Points, in no order, along strands that fork, close into loops and pass close to each other.
Points whose rows are less than 84.5 apart are linked; no others are. Some points are linked to none.
q_456: [23.3, 12.6, 39.8, -16.1, 0.3, 11.6, -1.3, -1.7, -8.7, -47.8, -0.8, 0.1, -6.8, -17.4, 14.3, -20.8, 5.2, 5.6, -7.1, -7.6, -12.8, -8.3, -0.4, -33.4, -34.9]
q_451: [-2.5, -4.1, 12.7, -13.1, 44.0, 11.0, -15.3, -5.4, -6.3, 24.4, 18.9, -21.3, 18.8, -5.5, 25.2, 13.7, 10.4, 5.9, -20.6, 46.0, -3.8, 4.1, 3.2, 10.9, -11.8]
q_356: [7.6, -60.4, 5.9, 16.7, -6.4, -17.0, -14.6, -8.1, 25.5, -6.2, -21.8, 15.5, -6.5, -16.5, 1.2, -22.5, 28.5, -19.1, 26.1, 54.1, 12.0, -3.1, 15.8, 22.1, -22.8]
q_406: [43.7, 31.0, 6.1, -1.4, -20.9, -13.0, 15.6, 0.9, 11.3, -13.1, 28.8, -13.0, -0.1, -10.4, 9.3, 4.1, -29.2, 12.4, -6.2, -1.0, -6.5, -0.1, 1.5, -3.0, 5.2]
q_87: [-12.9, 0.4, -17.8, -4.8, -16.2, -14.9, 25.6, 8.8, 17.9, -2.7, 3.2, -0.2, -18.4, -16.1, -15.7, 18.4, -4.7, 16.9, -7.5, -44.2, -7.5, 5.1, 0.5, 8.2, -44.4]
q_768: [-2.5, 2.3, -28.1, 6.1, 3.4, -0.2, 3.9, -10.0, 59.2, 39.3, -13.8, -10.0, -16.0, -8.2, -21.9, 38.6, 9.1, -21.6, -2.7, 25.8, 2.8, 18.5, 9.8, 17.9, 32.1]
q_744: [-22.2, 13.0, -11.0, -7.5, 38.1, -16.0, 18.2, -17.2, -61.4, -9.5, -23.0, -0.1, 18.5, 9.5, -19.0, -11.7, -31.4, 22.3, -22.7, -46.9, -17.6, -15.5, 8.8, 8.7, 2.3]
q_360: [5.1, 4.2, -10.8, -1.2, -10.8, 12.6, -9.3, 15.7, 38.0, 16.2, -25.9, -22.6, -19.9, 21.1, -12.2, 10.8, 7.7, -24.5, 15.1, 25.7, 1.0, -5.9, -30.5, 1.8, -14.9]
q_445: [17.3, 21.3, -17.1, -3.8, -40.5, -20.8, 24.1, -9.4, 26.7, -10.1, -2.4, 23.0, -9.3, -3.2, -10.5, -16.5, 15.0, -16.4, 14.7, -43.2, 4.4, 20.2, 2.6, -9.6, 9.1]
q_278: [15.3, 15.4, 24.3, -0.7, -29.3, -24.7, 22.2, -4.3, 6.6, -18.6, 33.1, -10.5, -5.9, -6.1, 9.4, -25.3, 19.7, -15.2, 24.1, 6.2, 17.1, 14.2, -14.8, 20.9, 8.1]
q_345: [5.3, 8.5, 8.1, 10.8, -37.7, -20.8, 16.4, 8.5, 22.2, 1.3, 16.4, -29.9, -35.9, -16.9, 9.2, -7.4, 32.3, -26.6, 19.0, 26.4, 16.5, 9.4, -28.9, 16.6, -0.4]
q_452: [-7.8, -8.3, 23.3, 6.1, -16.5, -14.7, 0.5, 16.3, -15.2, 16.4, 14.8, -22.5, -33.0, -15.5, 43.8, -1.8, 3.2, 20.3, -2.0, 34.2, 7.3, -2.2, 4.4, -5.0, 18.5]
q_272: [14.3, 8.9, 17.7, 8.6, 22.1, 19.4, -19.3, -21.3, -55.6, -14.4, 11.9, 7.3, -21.8, -8.5, -8.0, 0.0, -33.6, -6.1, -10.2, -26.2, -5.0, -36.9, 25.9, -6.3, 32.5]
q_326: [-0.8, -4.5, 13.5, -29.3, 31.6, 46.2, -34.2, -11.9, -33.4, -22.1, 14.7, -28.7, 14.2, 30.4, 12.0, -21.9, -7.5, -19.9, -7.4, 12.9, -6.1, -7.7, 10.4, -19.3, 19.2]
q_32: [4.8, -28.4, 13.0, 29.3, 13.0, -11.2, 17.4, -9.7, -34.1, 9.7, 2.3, 0.4, -20.0, -37.9, 17.2, -16.2, 16.1, -6.0, -15.7, -2.5, 1.2, -14.4, -4.5, -5.0, -13.7]
q_813: [-16.5, -6.8, 2.8, 4.6, -19.2, 27.4, -8.3, -1.9, 8.9, 7.7, -29.0, 30.7, 0.5, -13.2, -8.2, 30.8, 24.0, -3.9, -1.9, -23.1, 5.5, 16.2, -3.7, -4.5, 19.3]
q_209: [15.7, -10.9, 7.6, 10.1, 27.8, 24.1, -37.0, 1.7, -17.5, 1.4, -26.3, 27.1, -6.0, 17.4, -19.3, 4.3, -18.5, 10.6, -11.3, 4.5, -18.4, -12.4, -12.9, 1.2, -6.7]
q_566: [5.2, 25.0, -3.8, 3.5, 7.9, -27.9, -20.4, -11.1, 22.5, 22.1, 5.6, 25.4, 23.1, 12.6, -9.0, 16.3, -4.8, 8.8, -12.5, -9.9, -26.1, 21.8, 11.0, -2.8, 18.5]
q_687: [-10.2, -6.3, -19.8, -0.5, 13.8, 35.2, 6.7, -13.2, 20.3, 18.9, 12.9, -16.3, -3.7, -9.0, -12.3, 43.8, 9.6, -30.5, 10.8, 20.3, 25.0, 11.0, 10.6, -8.3, 35.5]
q_398: [-3.3, -13.4, 36.0, -23.2, 6.9, 45.2, -25.1, -2.9, -14.8, -6.7, 16.2, -31.5, 9.8, 9.6, 2.6, -8.1, 8.8, -30.8, 11.0, -9.5, 18.3, -2.9, 0.6, -12.4, 45.0]
q_956: [-11.3, 4.4, -24.5, 7.3, -3.0, -12.5, 7.6, 18.7, 8.8, 27.0, -18.7, -3.3, 0.1, 3.9, -10.8, 19.1, 4.7, 30.3, -31.1, 8.4, -20.8, 16.3, -37.0, 6.9, -22.0]
q_518: [-5.7, 57.0, -15.6, -3.3, 3.3, -13.5, 27.8, -8.0, -10.3, -28.8, 28.8, 2.9, 7.0, -0.6, -13.0, 0.9, -13.4, 14.3, 8.1, -38.5, 5.5, -23.0, -0.2, -20.9, -0.9]
q_172: [6.5, -12.9, -6.0, -10.8, -29.8, 14.5, -20.8, 13.1, 38.3, 14.6, -7.6, -39.0, -30.3, 9.6, 5.3, 23.4, -14.7, -37.5, 11.7, 24.3, -1.2, -18.2, -13.3, 30.1, 0.8]
q_936: [-11.3, 17.6, -3.4, -19.3, 1.9, 17.3, 18.5, 0.4, 10.0, 6.7, 13.8, -30.8, -15.4, 4.4, 0.0, 19.4, -3.9, -13.6, -7.3, -10.1, -1.9, 31.5, -12.9, 9.0, 4.4]
q_255: [-13.3, 5.6, 13.9, -25.2, 22.5, 59.0, -23.3, -4.3, 11.6, 17.7, -1.6, -22.5, 10.5, 8.8, -0.8, 25.4, 27.2, -25.4, 6.6, 8.0, 7.7, 18.2, 6.2, -1.2, 24.0]
q_419: [20.0, 9.2, 12.3, 1.5, 8.5, -8.5, 0.7, 3.1, 45.0, 32.6, 5.3, -2.9, -14.6, -4.3, -13.0, 18.0, -0.5, 5.9, 1.3, 21.8, 3.6, 12.4, 11.0, 31.6, 14.9]
q_774: [-2.4, -49.6, 19.8, 15.0, -9.1, 6.6, -9.2, -19.0, 7.0, -5.6, -8.4, 20.2, 4.4, -22.6, 3.9, 1.2, 20.9, -23.8, 27.6, 32.7, 14.7, 8.7, 12.3, -18.5, 4.0]
q_855: [-1.4, -5.7, -26.8, 26.5, 10.9, 1.5, -7.2, 12.4, 10.2, 13.2, -26.5, 31.0, -8.6, 9.4, -35.3, 18.5, -7.0, 18.1, -8.8, 0.3, -17.6, -6.0, -18.4, -5.4, -25.8]
q_608: [-22.9, 21.0, -27.8, 5.5, -24.2, -54.5, -4.0, 19.1, 13.7, 10.9, 9.7, 14.1, -10.1, 16.8, 0.1, -3.6, 2.3, 30.0, 18.2, -17.3, -17.6, 1.2, 8.5, -13.9, -8.4]
q_503: [14.8, -23.7, 26.1, 16.6, 5.6, -3.3, 12.7, 0.9, 8.3, 7.1, 5.1, -29.5, -28.5, -19.2, -7.2, -14.0, 13.3, -25.6, 15.7, 41.4, 11.4, 6.0, -25.8, -5.0, -9.2]
q_641: [21.7, -6.8, -9.7, -13.2, -4.0, -16.1, 17.4, 1.8, 12.6, 1.7, 3.5, -1.0, 34.2, 14.4, -19.2, -7.5, -50.6, 29.3, -6.8, -29.8, 6.2, 2.3, 24.4, 15.9, 16.7]
q_166: [25.9, -34.1, 6.9, 30.4, -1.9, -35.1, -9.5, -1.5, 30.0, -3.5, 13.7, 9.3, -9.3, -1.0, 7.2, -14.3, 13.6, -1.3, 15.9, 42.5, -2.0, -6.9, 6.5, 26.4, -30.1]
q_629: [-5.0, 6.0, 41.7, -12.0, 40.8, 4.4, -14.4, -4.2, -15.0, 1.5, 28.6, -12.7, 31.5, 4.5, 23.0, -18.9, 9.9, 4.9, -5.8, 19.7, -12.4, 2.3, -1.9, 14.1, 12.6]
q_45: [11.0, -6.7, -14.7, 9.0, 17.2, -18.8, 3.4, -4.4, -7.6, 34.0, 11.5, 11.4, 0.2, -6.1, -13.3, -2.2, -10.4, 9.9, -11.9, -10.2, 4.8, -22.9, -6.7, 42.7, -1.2]
q_446: [-23.0, -0.3, -59.8, 20.4, -30.1, -28.0, 21.0, -12.7, 0.8, -12.9, 21.0, 20.9, 12.0, -5.5, 5.5, -7.2, 22.3, -2.6, 18.5, -10.4, 27.5, -20.6, -15.3, -1.5, -15.8]
q_319: [-9.7, -4.6, 14.8, 20.7, 38.9, -13.0, 15.2, 2.4, -32.5, -3.2, 9.0, -8.0, 4.9, 15.0, -21.1, -18.6, -36.3, 13.0, -20.0, -25.7, -17.3, -12.6, -18.6, 4.8, 7.5]
q_71: [-9.8, -11.5, -14.0, -8.9, -7.7, 21.6, -14.5, 11.2, -22.0, 14.1, 11.1, 18.1, -0.8, 8.6, -19.2, 14.2, -22.4, 8.6, 2.0, -10.9, 17.8, -5.7, 3.0, 42.1, 11.2]
q_592: [16.7, -12.5, 55.4, -6.2, -16.8, 17.7, -24.0, 9.5, -11.6, -30.8, -3.9, 4.3, -4.9, -23.2, 16.2, -24.2, 9.3, 6.1, 7.6, 15.5, 8.5, -8.6, 8.6, -37.7, -6.1]
q_789: [-6.6, 4.9, -29.8, 1.7, 3.0, 7.1, 0.3, 0.6, 48.6, 22.2, -46.9, -1.9, -25.8, 12.6, -17.6, 25.4, 5.6, -30.8, 7.7, 20.6, -16.0, 19.3, 2.1, -2.4, 0.4]
q_685: [20.1, 41.1, -13.9, 6.0, -22.6, -48.4, 24.5, -8.8, -19.1, -14.5, 29.4, -0.5, 22.2, -12.8, 0.1, -0.2, -31.2, 24.6, -2.1, -27.4, -9.7, -9.0, 8.7, 4.8, 9.0]
q_472: [0.4, 26.7, 17.7, 14.7, 41.7, -21.4, 1.9, -9.7, -5.5, -25.8, 12.2, 28.8, 3.1, -1.9, -9.2, -22.5, 13.5, 1.6, 6.4, -14.3, -14.4, -15.5, -4.0, -13.9, -19.6]
q_467: [-11.5, 1.7, 1.5, 16.5, 0.9, -25.9, 17.2, -9.8, -39.4, 6.2, -21.4, 29.6, 4.5, -14.1, -3.7, 20.5, -0.7, 21.7, -21.2, -24.6, -26.5, 22.7, 6.9, 30.0, -17.0]
q_376: [3.3, -9.4, 51.3, -2.3, -14.7, -0.8, -12.4, 18.1, -29.6, -8.4, 20.6, -17.0, -13.2, -38.3, 28.2, -6.5, 5.9, 19.6, 9.3, 26.0, 10.9, -12.6, -0.3, -13.3, -14.1]
q_732: [-23.6, 30.5, 6.2, -3.0, 42.5, -10.8, 9.7, -33.4, -54.1, -13.6, -7.7, 18.1, 7.4, -3.0, 8.6, -26.1, 3.1, -3.5, -6.9, -25.7, -2.2, -23.6, 6.0, -6.7, -7.9]
q_872: [-17.2, -3.9, 30.4, -14.2, 10.7, 22.7, -18.1, 3.2, 12.1, -1.3, -7.3, 18.2, -15.9, -16.8, -0.9, 6.3, 24.8, -10.7, 8.3, -13.7, 9.6, 2.2, 9.6, -8.5, -15.9]
q_905: [10.3, 21.5, -25.4, 26.7, 7.4, -37.1, 12.0, -8.4, 15.8, -26.6, 20.8, 23.3, 8.1, -1.1, -9.3, -22.1, 30.4, -4.5, 9.7, -28.3, -9.2, -6.2, -3.7, -26.3, -33.6]
q_323: [-7.0, -25.6, 8.3, -19.8, 9.6, 14.5, -30.6, -5.6, -15.3, 37.0, 20.8, -33.8, -4.1, -6.1, 23.4, 20.1, 5.9, -12.7, -13.0, 33.4, 3.1, 6.2, 4.4, 36.9, 6.5]
q_656: [12.4, 4.0, -0.2, 7.7, -40.2, 7.3, 7.1, -0.3, 14.3, -9.7, -11.0, 30.8, 10.8, -32.0, 9.3, 18.9, 38.0, 14.5, -8.4, -12.0, 11.9, 15.7, -0.7, 5.4, -0.9]
q_613: [21.1, 17.5, 1.9, -19.2, 28.7, 25.7, -3.5, 5.2, 11.8, 16.3, -14.4, -14.8, 17.3, 19.9, 9.3, 5.0, -9.4, 5.7, -29.2, 0.2, -22.8, 26.5, 21.5, -14.0, 28.3]
q_350: [-17.4, 34.8, -13.4, -8.9, 18.9, 1.1, -20.1, -1.4, -2.2, 9.4, 8.1, 22.0, 19.6, 28.3, -20.8, 6.3, -19.7, 15.5, -1.6, -32.5, -17.9, -3.9, 27.5, -21.6, 29.3]
q_4: [-2.9, -39.2, 26.6, -3.4, 4.7, 12.5, 3.7, -14.6, 20.7, 11.1, -7.0, -24.9, -18.4, -17.8, -21.4, 3.2, 10.1, -57.1, 18.9, 17.1, 8.5, 17.1, -9.8, 20.5, -1.3]
q_392: [-1.8, 4.8, -12.2, -30.6, 1.4, 31.0, 8.0, 19.6, -2.6, 8.3, -36.8, -18.3, -19.3, 21.3, 16.0, -30.7, -10.6, 14.4, -10.6, -5.0, 13.8, -17.0, -4.2, -36.9, -0.4]
q_13: [-30.3, 2.9, -12.9, 17.5, -29.9, -40.3, 27.2, 6.3, 32.5, 9.0, 8.8, -17.9, -25.8, -4.9, 24.5, -6.7, 42.2, -6.0, 1.0, 13.8, 9.8, 15.9, -14.2, -0.5, 5.2]
q_900: [29.2, -25.1, 3.2, -27.0, 9.3, 24.0, -29.8, 16.4, 14.9, 9.5, -19.1, -23.1, 7.3, 34.7, -5.2, -0.6, -40.8, -11.5, -3.7, 24.3, -14.6, 2.7, 10.7, 35.5, 0.3]
q_756: [-8.5, -53.0, -18.6, 20.8, -29.9, 5.1, -1.1, -10.6, -4.2, -18.6, 2.2, 9.5, 27.1, -5.2, 16.0, 13.9, -13.4, -18.6, 7.3, 31.9, 21.3, -2.0, -9.9, -15.5, -4.1]
q_749: [-8.4, -0.9, -5.0, 23.2, -8.3, -15.0, 10.9, -1.4, -0.7, 2.1, 1.9, -13.0, 0.8, -13.8, 5.6, 12.3, 24.4, -4.4, -22.5, 0.8, -16.3, 10.4, -46.6, 12.4, -34.4]
q_114: [7.1, 17.9, -22.7, -8.4, -2.9, -23.2, 28.5, 2.8, 7.3, -11.9, 17.8, 17.6, 13.1, -13.4, -22.0, -12.7, 12.6, 20.3, 6.7, -44.0, 0.7, -11.8, -0.8, 12.5, -52.9]
q_727: [-21.7, -11.9, -60.3, -3.0, -5.9, -6.8, 14.8, -31.3, -0.8, 2.0, 15.7, 11.3, 10.4, -0.2, -4.5, 21.7, -0.6, -22.0, 2.9, -8.5, 23.3, -3.6, -12.1, -11.3, -0.6]
q_682: [31.3, 26.0, 7.5, -21.5, -6.7, 3.0, 0.1, -4.1, -5.3, -20.4, -8.0, 23.5, 25.4, -11.0, -23.1, -13.6, -22.8, 26.5, -20.3, -36.2, 4.1, -12.5, 7.8, 6.7, 11.5]
q_306: [4.7, -38.8, 5.0, -7.4, 1.4, 27.4, -26.2, 2.9, 23.1, 27.2, 1.9, -55.2, 0.9, 12.0, 11.5, 29.9, -15.2, -25.7, -0.6, 24.9, -6.0, 1.9, 10.6, 33.3, 16.4]
q_897: [-24.3, 20.2, 15.7, -27.6, 36.1, 23.5, -28.8, -6.4, -17.7, -26.7, 6.6, 10.2, 11.2, 45.9, -0.2, -26.0, -8.6, -6.7, -5.8, -17.8, -18.3, -9.9, -1.6, -11.1, 6.5]
q_374: [27.8, -7.8, -2.4, 2.5, -33.1, -11.1, 12.4, 9.2, 24.7, -12.2, -34.6, 23.8, -11.0, 15.4, -5.7, -13.7, -11.6, 1.6, 6.0, 12.8, -14.1, 34.4, 13.1, -17.0, 3.7]
q_501: [10.0, -12.6, 17.1, 4.4, -9.8, -26.5, 21.4, 9.8, 10.7, -9.5, 0.3, 9.9, -5.8, 19.9, -3.9, -30.1, 0.4, 1.7, 17.7, 4.5, 11.1, 19.3, -7.1, 3.9, 3.9]
q_378: [12.1, -2.7, 13.4, -42.5, 1.7, 40.8, -4.3, 14.5, 11.7, 9.4, -20.1, -51.4, -15.5, 6.1, 15.4, -23.2, 3.8, -15.5, -1.1, 13.8, 8.1, -11.0, -7.5, -15.8, 4.2]
q_377: [23.1, 31.9, 0.1, -9.0, -31.3, 5.6, -4.9, 13.2, 20.2, -4.5, -26.9, 15.7, 13.1, -15.9, 1.9, -4.6, 7.9, 31.1, -12.9, -28.5, -2.6, 1.0, 9.6, -23.7, -2.2]
q_83: [-1.6, -12.1, 2.3, 28.6, -14.7, -3.9, -1.6, -7.4, 18.4, -23.1, -4.5, 4.3, 4.6, -4.9, 4.5, -3.4, 43.0, -20.8, 7.8, 11.6, -5.1, 26.5, -32.6, 3.1, -44.3]
q_771: [13.4, 36.6, 13.7, -9.1, 41.1, 5.1, -4.9, -19.4, -15.8, 0.1, 11.5, -7.1, 22.8, 9.9, 18.7, -4.3, -0.4, -1.7, -19.3, 5.0, -23.7, 5.3, 14.2, -22.0, 24.8]
q_973: [-27.5, 2.2, -23.7, 23.8, -26.5, -55.4, 32.3, 19.0, 23.1, 5.9, 8.7, 3.1, -16.9, 0.1, 20.8, -20.2, 16.7, 24.4, 8.1, 5.1, -9.9, 19.3, 13.4, -19.1, -8.4]
q_689: [-23.1, -40.7, 28.7, 4.4, 2.3, 3.3, 8.3, 16.3, -10.9, 12.2, 12.3, -16.3, -7.4, -4.1, 16.8, -3.5, -1.5, -6.0, 15.1, 11.1, 12.3, 0.9, 11.6, 8.8, 29.6]
q_310: [9.0, -5.6, -12.6, -12.7, -29.7, 20.9, 24.8, 13.6, 9.9, -13.2, -5.8, -7.0, 10.2, -6.9, -6.5, 1.6, -12.8, 8.1, 4.1, -12.7, 31.1, -8.9, -19.5, -0.1, -1.8]
q_796: [1.1, -29.1, -18.8, -32.4, 15.2, 43.2, 5.9, 2.4, -15.6, 12.2, -14.6, -13.4, 13.2, 0.8, 2.4, -11.4, -10.9, 4.9, 4.8, 19.9, 36.6, -27.6, 14.4, 7.0, -5.1]
q_450: [-15.9, -5.6, 14.7, -18.5, 11.8, 8.8, -13.7, -15.5, -48.7, -11.3, 16.4, 22.0, 5.1, -3.3, 2.3, 0.6, -9.7, -7.0, 5.1, -2.8, 13.1, -0.8, 27.3, 25.8, 1.2]
q_765: [-9.2, -8.9, 5.1, 7.2, -0.8, -17.6, 9.6, 16.6, -13.5, -5.0, -10.2, 14.0, -8.4, 24.8, -10.2, -34.4, -18.0, 15.8, -4.9, -20.6, -9.7, -3.5, -17.9, -6.1, -8.3]
q_662: [7.9, -20.6, -17.7, 43.0, 3.3, -9.1, -2.5, 2.3, 17.8, 15.7, -19.6, 35.0, -10.0, -8.2, -30.1, 9.2, 20.4, 5.5, 8.1, 15.3, 10.7, -4.2, -5.1, 5.1, -8.5]
q_946: [-23.7, 57.9, 7.9, -18.1, 15.5, 22.1, -5.5, -5.5, -9.7, -19.6, 17.9, 6.7, 4.6, 5.1, -11.0, 11.0, -0.5, 11.5, 2.5, -37.8, -1.3, -7.7, 11.7, -30.4, 28.8]
q_788: [12.7, 19.8, 10.5, -5.1, -16.5, -0.6, 6.9, 12.1, 17.4, -27.2, -2.4, 0.6, 6.3, -16.6, 24.7, -5.5, 14.1, 11.1, -8.5, -33.4, -6.0, -5.3, -4.5, -36.7, -30.7]
q_271: [-28.1, 21.0, -11.1, 7.7, -11.9, -22.7, -1.1, -5.8, -46.4, 16.3, -6.0, 4.2, -3.2, -0.1, 22.5, 21.7, 4.9, 9.0, -25.8, -8.3, -27.3, 13.4, -5.1, 11.4, 11.0]
q_711: [4.9, -7.8, -19.4, -42.1, -2.6, 36.4, 11.5, 15.5, 14.6, 13.9, -17.6, -50.6, -5.6, -8.8, 12.6, -2.5, -1.2, -4.2, 13.0, 26.1, 37.3, -22.1, 9.2, 15.0, -7.3]
q_823: [-28.0, -14.1, -38.3, 0.2, 21.7, 27.6, -2.6, -17.7, 18.4, 14.4, 6.1, -2.1, 2.3, 22.5, -12.5, 26.1, -7.3, -33.4, 13.4, -11.5, 9.2, -1.2, -1.5, -24.8, 13.5]
q_820: [24.1, -22.8, 26.2, -8.3, 6.6, 32.7, -33.0, 13.8, -18.8, 13.6, -24.9, -6.3, -3.8, 8.1, -0.8, -6.5, -15.7, 8.6, -9.8, 29.5, -1.3, -8.8, -6.3, 21.1, 2.1]
q_793: [19.7, 22.1, -19.1, 2.8, -33.5, -40.5, -11.8, 24.0, 27.9, -10.4, 13.4, 10.4, 1.0, 29.5, -11.8, -23.1, -24.7, 29.5, 16.1, 4.2, -20.1, -2.3, 7.6, -16.2, -17.7]
q_568: [28.0, 20.9, 0.3, 13.3, -0.2, -32.4, -11.7, -5.8, 26.4, 28.8, 12.4, 19.7, 14.4, -15.7, -8.4, 3.6, 6.2, 19.7, -9.9, -7.6, -6.7, 0.6, 4.1, 36.2, 7.9]
q_577: [-22.7, -6.9, -0.4, 10.1, -15.3, -7.5, 20.7, 15.9, -14.7, -22.1, -17.0, 21.6, 3.7, -14.6, -10.9, 36.5, -16.5, 25.3, -14.4, -34.3, -8.8, 14.3, -0.3, -9.0, -26.5]
q_508: [-22.8, -9.2, -5.9, -16.2, 17.8, 34.2, 0.5, 10.8, -27.8, -3.4, -11.6, -1.0, 7.4, 17.0, 14.2, -22.3, -10.0, 18.0, -4.0, -16.7, 21.2, -26.2, 14.4, -24.4, 19.3]
q_20: [-30.8, -25.1, 5.8, 14.3, 19.8, 25.0, 9.9, 18.7, -24.0, -4.6, 9.7, -10.8, 12.7, -3.6, 13.2, 7.7, -14.7, 7.4, 4.6, 0.6, 21.7, -13.2, 23.5, -37.4, 35.7]
q_426: [-20.7, 6.0, 11.7, 28.7, 18.0, -9.8, -9.9, -18.9, -74.2, 3.7, -5.2, -2.7, 8.4, 10.6, 27.7, 16.6, -8.1, -11.4, -18.9, -2.7, -27.3, 2.3, -0.3, 2.5, 22.1]
q_189: [8.4, -3.7, -11.3, 3.7, -23.9, -3.6, -9.2, -0.5, 31.1, -13.8, -27.8, 4.7, 2.5, 14.1, -6.5, -4.7, 24.7, -31.0, 24.4, 28.4, 1.4, 11.6, -40.0, 14.9, -20.0]
q_480: [44.4, 23.5, -14.0, -5.4, -9.2, -22.7, 6.0, 10.8, 15.1, -18.6, -13.4, 14.3, 11.1, 24.1, -14.5, -31.6, -24.3, 22.6, -2.2, 11.5, -30.6, 19.6, -12.2, -15.9, -19.1]
q_47: [-16.3, -16.1, -39.2, 32.6, -41.5, -26.3, 0.1, -2.5, -13.2, -12.8, 18.0, 22.5, 3.4, -4.9, 24.6, 15.0, 1.8, 7.6, 5.6, 27.4, 11.7, -9.3, 2.1, -6.9, -6.5]
q_716: [-14.2, 10.9, 24.6, 4.8, 36.3, 18.1, -12.3, -31.2, -68.1, -20.6, 18.5, 7.9, 10.4, -11.7, -20.7, 21.4, -23.6, -5.4, 8.8, -16.8, 1.6, -14.7, 36.1, 16.4, 15.4]

A fork is a point with three links, a tip a point with one. Leave the first point through the second and follow the links. Name the first fork or tip that comes.
q_467; q_577: q_501
q_319; q_744: q_426
q_166; q_356: q_687
q_687; q_823: q_166

A piece is two or more points that can be reached from each other along the links. Count, over all rows, the pieces, the separate loops (a circle has one, a figure eight two, a Y none), the forks (points with three links) and the tips (points with one).
pieces: 3
loops: 3
forks: 10
tips: 10
